Each scene shows the same named points in several views. A view is turned or mirrored, shifted and resized as a whole, has a little noise and may leave points out.
(in the rows, 128 means zero)

Scene 1
View 1
kala: [119, 130, 140, 121, 124, 125, 119, 121, 122, 104, 120, 109, 124, 146, 126,
 117, 175, 106, 126, 143, 112, 115, 138, 138, 135, 123, 127, 136, 149, 145,
 128, 143, 118, 109, 119]
numas: [131, 125, 141,  96, 109, 139, 152, 119, 112, 104, 135, 103, 138, 137, 138,
 106, 180, 121, 103, 142, 138, 119, 125, 139, 113, 147,  97,  94, 160, 132,
 114, 137, 144,  84, 113]
sutav: [125, 136, 132,  95, 115, 129, 150, 125, 109,  73, 135, 121, 121, 145, 135,
 110, 183, 117, 107, 159, 129, 128, 162, 141, 129, 137, 100, 100, 160, 146,
 120, 153, 155,  88, 119]
Tidiv: [153, 116, 146, 104, 111, 118, 115, 121, 100, 106, 125, 128, 144, 124, 111,
 130, 133, 109, 136, 115,  85, 128, 121, 143,  85, 140, 119, 149, 142, 123,
 107, 135, 104, 120, 109]
dip: [127, 125, 139, 117, 126, 132, 109, 113, 120, 136, 119, 103, 138, 132, 122,
 124, 150, 105, 126, 131, 126, 123, 113, 119, 126, 149, 139, 143, 136, 131,
 120, 123, 114, 109, 108]
ralo: [143, 131, 112, 125, 127, 124, 141, 151, 117, 115, 126, 126, 120, 144, 147,
 118, 179, 110, 121, 167, 150, 122, 176, 115, 124, 152, 130, 119, 160, 143,
 125, 127, 164, 111, 122]
piti: [114, 134, 130, 111, 129, 136, 122, 114, 121, 111, 119, 103, 120, 140, 136,
 114, 168, 106, 114, 152, 140, 138, 130, 115, 139, 148, 133, 125, 137, 134,
 117, 136, 140,  97, 115]
doda: [144, 133, 119, 105, 115, 126, 143, 140, 104,  85, 130, 129, 121, 131, 136,
 117, 167, 115, 116, 157, 130, 137, 164, 131, 106, 146, 112, 110, 154, 132,
 111, 142, 156, 103, 115]
lukif: [128, 138, 131, 117, 122, 126, 120, 133, 118, 113, 129, 118, 139, 150, 118,
 115, 159, 110, 128, 145, 119, 105, 153, 131, 140, 134, 129, 144, 157, 152,
 134, 138, 123, 113, 117]
Lof: [154, 128, 141,  91, 106, 129, 144, 119,  97,  91, 135, 126, 143, 109, 117,
 126, 165, 128, 116, 134, 103, 130, 150, 158,  87, 138,  93, 102, 157, 129,
 110, 137, 141,  96, 104]
Sevir: [129, 137, 114, 130, 132, 132, 116, 129, 122, 135, 115, 109, 121, 126, 133,
 121, 163, 106, 122, 158, 148, 136, 149, 107, 132, 154, 149, 133, 139, 132,
 123, 122, 147, 115, 109]
faza: [131, 144, 119, 112, 110, 134, 121, 144, 111, 113, 133, 110, 142, 143, 119,
 103, 144, 109, 120, 140, 130, 113, 129, 123, 128, 145, 126, 146, 160, 136,
 126, 143, 118, 114, 108]
nug: [145, 119, 124, 135, 133, 114, 129, 141, 117, 114, 114, 126, 111, 134, 144,
 129, 180, 103, 130, 156, 126, 132, 167, 123, 108, 138, 137, 131, 148, 134,
 119, 128, 147, 123, 126]
Detag: [133, 130, 127, 136, 134, 122,  86, 126, 121, 145, 111, 115, 136, 125, 109,
 133, 132,  99, 146, 132, 109, 127, 132, 113, 126, 145, 161, 175, 131, 131,
 124, 121, 103, 136, 106]
vak: [137, 130, 143,  95, 120, 122, 127, 110, 104,  84, 127, 133, 134, 129, 111,
 130, 158, 117, 127, 139,  94, 129, 159, 152, 119, 132, 111, 125, 146, 144,
 121, 142, 132, 101, 113]
bogi: [127, 151, 130, 114, 126, 138, 109, 105, 117, 126, 122, 108, 139, 104, 104,
 129, 161, 122, 124, 146, 114, 128, 153, 139, 139, 133, 132, 127, 140, 142,
 133, 127, 135, 101,  94]
Lok: [138, 147, 144, 112, 113, 131, 101, 108, 110, 121, 126, 113, 155,  94,  82,
 133, 149, 126, 134, 121,  75, 113, 140, 162, 117, 114, 122, 146, 147, 140,
 132, 134, 102, 115,  89]
Bufez: [123, 135, 122, 131, 132, 122,  96, 125, 118, 121, 109, 115, 118, 129, 119,
 128, 147,  97, 133, 144, 114, 142, 137, 114, 128, 138, 155, 159, 130, 131,
 121, 133, 119, 126, 110]
Pipod: [118, 151, 129, 130, 131, 143, 115, 118, 134, 156, 125,  96, 149, 125, 110,
 120, 176, 121, 123, 155, 139,  96, 157, 127, 166, 136, 141, 130, 155, 158,
 152, 116, 135, 105, 100]
Gen: [122, 136, 148, 126, 134, 128, 100, 101, 128, 137, 116, 107, 142, 120, 101,
 136, 165, 114, 138, 135,  92, 111, 143, 145, 143, 118, 140, 147, 140, 151,
 139, 123, 108, 115, 104]
zedo: [135, 105, 153, 114, 108, 117, 131, 140, 117, 106, 131, 110, 140, 174, 139,
 106, 160,  99, 130, 118, 108,  92, 101, 137, 107, 132, 113, 151, 165, 136,
 118, 147,  89, 119, 132]
View 2
doda: [146, 144, 120, 121, 181, 121, 131,  80, 122, 128, 101, 154, 114, 114, 118,
 121, 140, 130, 111, 139, 161,  92, 131,  98, 131, 111, 120,  80, 142, 124,
 143, 116, 133, 144, 122]
Lof: [143, 120, 141,  96, 185, 158, 124,  94, 110, 128,  85, 170, 133,  91, 136,
 103, 127, 137, 117, 120, 149, 119, 127, 106, 127, 115, 132,  87, 163, 123,
 151,  99, 142, 122, 111]
Detag: [181, 123, 141, 112, 135, 139, 113, 181,  77,  93, 148, 108,  87, 114, 143,
  79, 147, 131, 115, 130, 117, 101, 129, 120,  82, 108, 113,  97,  92, 137,
 124, 152,  94, 168, 127]
dip: [148, 117, 127, 122, 132, 139, 105, 163,  99, 110, 119, 126, 103, 125, 135,
  87, 141, 124, 114, 123, 137, 116, 143, 109,  95, 117, 123,  91, 107, 138,
 111, 142, 111, 134, 131]
bogi: [144, 136, 146, 106, 154, 145, 106, 160, 128, 113,  99, 136, 115, 100, 136,
  99, 138, 132, 105, 111, 129,  93, 124, 111, 108, 106, 141, 122, 105, 106,
 112, 150, 141, 136, 120]
Lok: [158, 118, 174,  78, 156, 181, 112, 173,  97, 112, 111, 163, 119,  76, 149,
  78, 131, 141, 109, 101, 108, 105, 113, 136, 101, 102, 135, 126, 131, 127,
 138, 124, 120, 142, 120]
Bufez: [172, 135, 137, 111, 137, 123, 108, 153,  89, 107, 133, 114,  95, 115, 132,
 104, 150, 126, 115, 126, 142,  84, 138, 115,  97, 106, 113, 103, 100, 138,
 123, 155,  98, 171, 127]
Gen: [148, 118, 157,  88, 150, 149,  93, 180, 118, 110, 124, 140,  98, 119, 146,
  87, 147, 143, 107, 105, 108,  92, 123, 140,  90, 107, 128, 118, 105, 138,
 116, 145, 125, 146, 118]
Pipod: [127, 146, 133, 126, 151, 131, 119, 172, 162, 112, 117, 144,  81, 139, 129,
  93, 152, 133,  97, 117,  97,  85, 115, 124,  95, 105, 132, 110,  87,  98,
 100, 153, 144, 121, 131]
piti: [134, 138, 118, 129, 140, 114, 101, 130, 124, 129, 102, 130, 109, 132, 120,
 116, 144, 120, 108, 122, 158,  94, 149, 101, 116, 117, 124,  96, 109, 134,
 106, 148, 120, 139, 132]
vak: [141, 123, 149,  96, 180, 144,  97, 113, 116, 121, 112, 156, 126,  98, 134,
  97, 132, 144, 109, 121, 146,  92, 131, 118, 125, 115, 136, 108, 144, 147,
 141, 114, 138, 154, 112]
faza: [133, 145, 128, 141, 141, 140, 134, 139, 114, 119, 131, 157, 100, 111, 110,
  81, 134, 120, 101, 135, 132, 103, 134, 110, 119, 104, 120,  95, 123, 136,
 130, 126, 103, 142, 146]
Sevir: [160, 146, 114, 132, 150, 110, 126, 136, 118, 112, 114, 115,  89, 132, 126,
 117, 155, 123, 111, 135, 141,  89, 131,  99, 102, 109, 118,  86,  95, 106,
 112, 155, 122, 143, 127]
numas: [111, 129, 114, 126, 157, 136, 119, 103, 136, 141,  80, 169, 122, 129, 118,
 111, 133, 120, 110, 118, 156, 122, 144, 101, 127, 121, 126,  79, 145, 129,
 120, 112, 136, 100, 132]
zedo: [122, 109, 129, 121, 137, 146, 112, 136,  93, 127, 144, 179,  94, 144, 122,
  70, 137, 128, 113, 126, 129, 124, 150, 139, 109, 118, 102,  70, 149, 193,
 135, 100,  81, 133, 143]
lukif: [130, 140, 137, 122, 159, 129, 116, 139, 132, 116, 137, 158,  94, 127, 119,
  85, 142, 136, 102, 130, 122,  84, 127, 127, 113, 106, 122, 100, 118, 143,
 129, 127, 122, 152, 132]
ralo: [146, 153, 107, 137, 183, 100, 139,  92, 144, 119, 119, 141,  82, 146, 116,
 122, 156, 133, 108, 146, 138,  79, 127, 106, 113, 111, 111,  67, 116, 112,
 133, 127, 136, 143, 122]
Tidiv: [164, 103, 147,  97, 157, 165, 112, 137,  65, 107, 122, 147, 121,  92, 143,
  74, 127, 134, 122, 127, 140, 128, 137, 115, 107, 118, 121,  85, 149, 156,
 150, 107, 104, 150, 122]
sutav: [113, 148, 124, 121, 178, 118, 111,  80, 150, 143,  96, 172, 122, 122, 110,
 123, 135, 132, 103, 125, 161,  82, 138, 109, 142, 114, 129,  97, 147, 140,
 131, 114, 141, 137, 125]
kala: [131, 131, 139, 107, 150, 128, 102, 136, 123, 130, 121, 159, 101, 131, 126,
 104, 147, 134, 106, 114, 135,  88, 139, 132, 111, 110, 117, 102, 124, 157,
 122, 131, 111, 145, 128]
View 3
faza: [147, 130, 115, 101, 143, 126, 132, 127, 138, 129, 152, 153, 132,  94, 131,
 139, 149, 130, 101, 127, 144, 103, 130, 147, 121, 119, 115, 116, 126, 115,
 127, 110, 125, 121, 114]
Sevir: [150, 156, 101,  89, 134, 124, 137, 135, 100, 120, 153, 125, 110, 105, 121,
 140, 143, 134, 119, 134, 114, 110, 132, 153, 129, 120, 119, 124, 106, 106,
 157, 123, 117,  87, 120]
Lof: [156, 146, 134, 105, 150, 116, 123, 128, 153, 116, 160, 100, 122, 114, 121,
 125, 170, 115, 110,  76, 150,  91, 149, 125, 122, 115, 125, 149, 152, 108,
 122, 146, 115, 160,  89]
dip: [177, 128, 105, 112, 131, 128, 129, 144, 132, 131, 142, 126, 108,  97, 143,
 139, 149, 126, 116, 130, 113,  89, 119, 136, 115, 128, 110, 137, 107, 119,
 134, 116, 139,  89, 107]
numas: [156, 148, 119,  82, 143, 123, 129, 115, 145, 108, 176, 117, 124,  86, 135,
 114, 179, 121, 127, 116, 139,  65, 148, 139, 126, 116, 140, 137, 147, 107,
 140, 106, 120, 146,  96]
kala: [159, 141, 119,  99, 128, 107, 126, 116, 140, 115, 141, 120, 104, 102, 129,
 120, 141, 133, 111, 134, 134, 101, 108, 149, 125, 126, 133, 130, 117, 139,
 117, 116, 133, 120, 111]
doda: [139, 167, 131,  89, 147, 111, 126, 119, 128, 115, 162, 123, 127, 113,  99,
 125, 163, 136, 113, 101, 147, 103, 142, 155, 140, 110, 130, 132, 131,  98,
 137, 133, 111, 141, 101]
vak: [163, 145, 135, 107, 148, 101, 126, 119, 154, 115, 143, 100, 110, 123, 117,
 126, 149, 131, 101,  87, 149,  97, 130, 149, 123, 119, 120, 140, 125, 133,
 109, 133, 127, 137,  96]
piti: [170, 151, 111,  85, 136, 116, 138, 119, 117, 113, 153, 120, 106,  99, 127,
 127, 159, 140, 125, 135, 124,  85, 129, 160, 128, 124, 126, 129, 108, 106,
 140, 102, 132, 103, 110]
Tidiv: [175, 120, 130, 138, 138, 126, 109, 153, 162, 146, 135, 130, 120, 114, 121,
 139, 158, 121, 101,  94, 138, 102, 113, 118, 118, 127, 105, 154, 123, 112,
 104, 146, 141, 124,  90]
sutav: [144, 166, 134,  74, 151, 100, 134,  97, 140, 100, 165, 113, 121, 105, 111,
 111, 165, 142, 115, 109, 156,  85, 142, 167, 137, 111, 142, 127, 137, 116,
 128, 108, 116, 154, 102]
nug: [134, 173, 121,  99, 125, 112, 109, 134, 120, 121, 152, 124, 115, 112, 100,
 121, 140, 137, 115, 125, 121, 119, 115, 152, 144, 112, 137, 139, 115, 119,
 146, 142, 116, 107, 108]
lukif: [143, 138, 119, 101, 139, 112, 129, 119, 141, 122, 142, 133, 118, 104, 133,
 130, 131, 131,  95, 127, 138, 107, 122, 153, 122, 118, 121, 117, 118, 148,
 124, 114, 126, 111, 117]
View 4
numas: [ 97, 103,  92, 116, 138, 110, 139, 156, 128, 163, 124, 170, 107, 143, 121,
  90, 136, 170, 104, 108, 106, 139, 139, 137, 120,  82,  98, 127, 161,  70,
 158, 140, 126, 110, 108]
piti: [115, 134, 125, 116, 138, 114, 117, 153, 138, 159, 128, 144, 126, 133, 145,
  99, 150, 181, 125, 125, 128, 143, 145, 165, 121, 127, 149, 141, 173, 106,
 115, 135, 132, 104, 126]
vak: [138, 138,  87, 105, 135, 141, 150, 152, 141, 146, 135, 139, 122, 111, 126,
  75, 131, 161,  84, 130, 164, 133, 182, 132, 122, 105, 103, 140, 111, 121,
 147, 137, 161, 119, 116]
Sevir: [115, 150, 137,  88, 137, 114, 110, 173, 138, 150, 102, 132, 127, 139, 133,
 114, 144, 172, 108, 135, 132, 153, 124, 155, 141, 135, 164, 147, 157, 113,
  71, 129, 130, 106, 133]
Gen: [136, 139, 136, 108, 136, 117, 147, 150, 146, 138, 102, 117, 183,  82, 129,
  97, 103, 148,  95, 139, 172, 139, 163, 171, 132, 164, 114, 168, 131, 129,
 118, 103, 157,  88, 113]
sutav: [118, 121,  84, 111, 134, 129, 136, 151, 104, 158, 136, 161,  80, 152, 145,
 102, 138, 178, 105, 115, 144, 128, 176, 137, 132,  78, 111, 110, 145,  87,
 151, 142, 140, 133, 129]
zedo: [ 85, 121, 131, 146, 160, 111, 192, 111, 157, 111, 117, 149, 105,  90, 124,
  78, 154, 167, 108, 152, 129, 145, 158, 140,  91, 134, 103, 157, 139,  86,
 130,  84, 136, 133,  39]
ralo: [111, 131, 124,  87, 133, 124, 127, 164, 107, 145, 104, 143,  73, 167, 130,
 133, 135, 176,  90, 134, 146, 148, 126, 128, 150, 104, 147, 128, 143,  97,
  77, 126, 131, 144, 128]
Lok: [131, 159,  95,  98, 148, 125, 157, 166, 157, 132,  88, 118, 188,  64, 113,
  61, 110, 131,  83, 138, 154, 139, 186, 152, 128, 140,  83, 160,  90, 115,
 136, 117, 167,  71, 105]
lukif: [116, 138, 128, 108, 150, 133, 147, 138, 125, 129, 104, 121, 113, 111, 146,
 109, 121, 159,  98, 136, 153, 147, 166, 158, 127, 136, 109, 146, 138,  97,
 104, 110, 147, 130, 110]
Bufez: [125, 172, 138, 103, 145, 121, 127, 157, 160, 134, 112, 121, 143, 101, 138,
  87, 162, 169, 121, 152, 150, 151, 155, 161, 127, 156, 170, 161, 133, 138,
  74, 118, 148,  99, 113]
kala: [120, 132, 124, 122, 141, 113, 151, 137, 129, 138, 114, 142, 126, 110, 142,
 100, 134, 168, 114, 137, 159, 133, 171, 158, 125, 133, 127, 144, 142, 109,
 127, 104, 145, 115, 101]
Pipod: [117, 123, 148,  93, 140, 117, 120, 161, 112, 146,  77, 112, 161, 122, 147,
 135,  76, 149,  93, 123, 146, 151, 136, 185, 152, 156, 107, 152, 165,  86,
  93, 110, 136,  99, 143]
dip: [109, 139, 138, 113, 148, 116, 135, 151, 168, 143, 115, 130, 158,  97, 124,
  81, 143, 164, 106, 135, 121, 156, 129, 161, 111, 151, 132, 168, 157, 113,
 103, 119, 136,  93, 104]
nug: [120, 138, 125,  95, 127, 111, 144, 164, 126, 140, 113, 148,  97, 143, 115,
 116, 150, 174,  96, 151, 166, 135, 133, 123, 148, 114, 165, 143, 128, 127,
  86, 114, 140, 130, 106]
Detag: [123, 172, 156,  99, 151, 125, 138, 155, 177, 122,  97, 104, 163,  80, 124,
  86, 148, 155, 100, 157, 146, 162, 140, 160, 117, 178, 156, 181, 125, 139,
  57, 106, 150,  96,  99]
bogi: [134, 147, 112,  91, 136, 124, 120, 174, 134, 155, 101, 126, 168, 108, 133,
  94, 112, 149,  97, 123, 148, 143, 160, 161, 143, 133, 116, 149, 133, 114,
 117, 135, 152,  81, 142]
faza: [ 97, 153, 119, 108, 163, 131, 139, 145, 141, 128,  93, 123, 110, 109, 144,
  89, 144, 161, 108, 135, 110, 161, 165, 157, 116, 131, 111, 140, 137,  78,
  96, 119, 137, 118, 102]
Lof: [120, 126,  63,  93, 137, 129, 152, 175, 145, 155, 124, 160, 119, 122,  97,
  62, 138, 155,  74, 123, 132, 132, 161, 106, 125,  74,  88, 132, 102,  99,
 160, 149, 151, 104, 106]
doda: [117, 139,  87,  94, 137, 130, 133, 169, 125, 152, 122, 156,  79, 152, 123,
  94, 156, 174,  94, 128, 134, 138, 155, 117, 136,  80, 130, 119, 124, 100,
 117, 145, 142, 130, 120]

Which points are out of place in each view (at most two, in the order of its rows)? Write none if all are in place.
view 1 | none
view 2 | bogi
view 3 | faza
view 4 | none
